Points, in no order, along strands that fork, close into loops and pass close to each other.
Points whose rows are less than 6.36 apart are linked; no others are.
q833: [ 6.18  4.43  1.34 -1.80 -2.86 -0.53  3.25 -1.19 -5.06  0.98]
q168: [-0.99 -0.84  5.65  2.75 -3.63  3.47 -1.16 -4.50  4.11 -1.19]
q997: [ 1.20  4.47 -2.64 -2.29  1.85 -2.03 -0.64 -2.32 -5.16 -2.13]
q539: [-2.65 -0.23  4.67  6.68 -1.87  3.06 -4.04 -3.86  3.81 -1.03]
q665: [ 2.68 -1.44  5.31 -1.39 -4.93  4.66  1.71 -2.57  1.55 -1.64]
q157: [ 2.17  7.05 -0.44 -2.51  1.87 -2.23  2.24 -4.84 -3.80 -2.01]
q28: [-4.83 -2.38  3.65 -0.84 -3.24  4.54  4.07 -2.85  2.24  4.55]
q102: [ 1.44 -0.01 -0.88  0.22  7.62  0.65  0.99  0.55  6.83 -3.42]
q55: [-0.36 -3.15 -1.26 -3.68 -6.03 -1.83  1.88  2.19 -3.07  1.41]
q437: [-5.38 -3.24  1.67 -1.00 -3.01  1.77  3.59 -2.59  1.69  2.74]
q701: [-2.93 -0.33  3.66  0.16 -2.15  3.17  1.33 -4.81  3.74 -1.96]
q983: [ 2.50  2.49 -2.76  1.02  5.60 -4.98 -0.22  3.87  8.95 -3.61]
q747: [-1.42 -2.84  6.75 -1.20 -3.15  6.82  4.10 -3.56  3.07  2.60]
q629: [-0.16  2.65 -3.62 -2.98 -0.74 -3.09 -0.28 -0.62 -4.75 -1.56]
q842: [ 4.54  1.02 -5.37 -0.95  5.04 -5.89 -2.54  5.54  4.63 -1.35]
q793: [-3.31  2.17  6.10  7.96 -1.04  5.77 -4.06 -4.28  4.69 -0.21]
q468: [ 3.39  1.73 -2.32  1.54  1.94 -3.21 -8.10  1.71 -3.91 -2.75]
q477: [ 4.03 -1.49 -5.05 -1.24  4.93 -4.87 -5.95  5.41 -0.93 -0.70]
q220: [ 5.16 -2.02 -0.84 -2.00 -6.11 -0.34  1.78  4.63 -6.96  2.71]
q643: [-1.67 -3.41 -4.59 -1.52  0.80 -3.97 -3.37  2.51 -3.00 -0.72]
q582: [-5.48  2.55  5.28  6.26 -1.89  7.50 -1.84 -2.94  4.25  1.77]
q307: [ 4.86  0.18 -5.27 -0.61  4.92 -6.09 -4.96  6.15  1.68 -0.30]
q589: [-3.49 -4.80 -2.80  0.07  1.77 -2.14 -2.41  1.60 -0.55 -0.88]
q984: [-7.50 -0.06  0.66  1.72  4.48  5.33  3.00 -2.89  2.83  1.61]
q120: [ 3.05 -2.56  0.24 -5.29 -4.05  3.71  4.99  1.59 -5.33  1.14]
q364: [ 2.26  2.00 -1.54  1.60 -2.07 -2.93 -6.49  0.51 -3.03 -3.01]
q143: [ 6.31  1.20 -0.31 -0.01 -5.16 -3.26  0.85  3.17 -7.36  2.98]
q428: [-0.87  0.05 -4.25 -2.56 -1.68 -3.63 -1.87  1.38 -5.14 -0.45]
q592: [ 3.20  1.22 -1.44  0.72  6.97 -1.94 -0.28  1.91  7.87 -3.89]
q497: [ 2.40 -2.68 -1.74 -3.97 -6.74 -1.85  1.47  4.12 -4.68  2.81]
q110: [ 1.28 -3.33  7.69 -0.76 -3.27  7.31  2.19 -3.96  2.46  0.64]
q213: [-4.57 -0.41  0.66 -1.10  1.06  2.58  2.87 -5.06  2.58 -2.64]
q82: [-3.05  0.16 -0.05  1.17  9.10  2.92  4.89  0.76  7.55  0.75]
q677: [ 3.86  0.69 -4.00  0.61  3.11 -5.07 -7.46  3.72 -4.23 -1.41]
q555: [ 2.52  2.87 -2.91  0.33 -0.49 -7.09 -3.01  1.27 -8.01  1.10]
q205: [ 4.96  6.87  2.03 -1.42 -1.24 -0.24  2.81 -4.71 -3.37 -1.28]
q931: [ 6.46  3.32  0.68  1.63 -4.48 -4.77 -1.57  0.82 -6.61  1.81]
q333: [-1.25 -0.41  0.73  2.98  7.83  2.14  1.91  0.87  6.64 -0.62]
q628: [-6.88  1.43  1.91  4.10  2.52  6.02  1.01 -3.19  3.01  1.00]
q738: [-3.36 -3.40 -2.15 -2.97 -4.64 -2.12  1.36  0.97 -1.84  0.91]
q872: [ 3.94  4.50 -1.14  2.31 -1.55 -6.83 -3.09  0.15 -7.22  0.33]
q261: [ 2.94 -4.47  2.39 -3.41 -5.37  2.75  3.09  1.68 -3.22  0.51]
q151: [-5.82 -3.60 -2.09  0.57  6.97  1.86  2.47  1.79  2.76  2.66]
q421: [-6.75  2.66  3.45  5.53  0.81  7.59 -0.60 -2.57  3.20  1.23]
q80: [ 1.26 -2.55  3.15 -2.06 -5.45  2.04  1.52 -0.57  0.03  0.00]
q697: [-4.65 -4.03  0.06 -2.71 -3.79 -0.18  3.26 -0.90  0.43  1.99]
q119: [-4.15 -4.72 -2.29  0.90  4.42  0.10 -0.55  1.66  1.20  1.11]
q294: [ 2.83  1.25 -4.60  0.46  4.41 -6.66 -1.73  5.23  6.98 -2.16]
q593: [-6.52 -1.87 -0.53  1.54  6.52  4.26  2.88 -1.10  2.67  1.37]
q137: [ 2.65  3.31 -0.87 -2.55 -3.89 -2.27  0.72  0.13 -4.23  0.22]

A tip is a point with one link. Name the tips that can be reached along the links from each point below, in the order of the rows.
q701 => q213
q143 => q120, q555
q477 => q364, q82

A fork is a point with three links, a tip a point with one. Leave the first point through the second and follow the links. Name the first fork or tip that comes.
q582, q793 => q213
q157, q205 => q629
q738, q55 => q555
q307, q477 => q364
q665, q80 => q120
q294, q983 => q82

Name the points in between on the shortest way along the links from the first point to the second, in order.
q539, q421 => q793 > q582
q364, q983 => q468 > q677 > q477 > q307 > q842 > q294
q738, q220 => q55 > q497
q497, q110 => q55 > q738 > q697 > q437 > q28 > q747
q137, q589 => q629 > q428 > q643
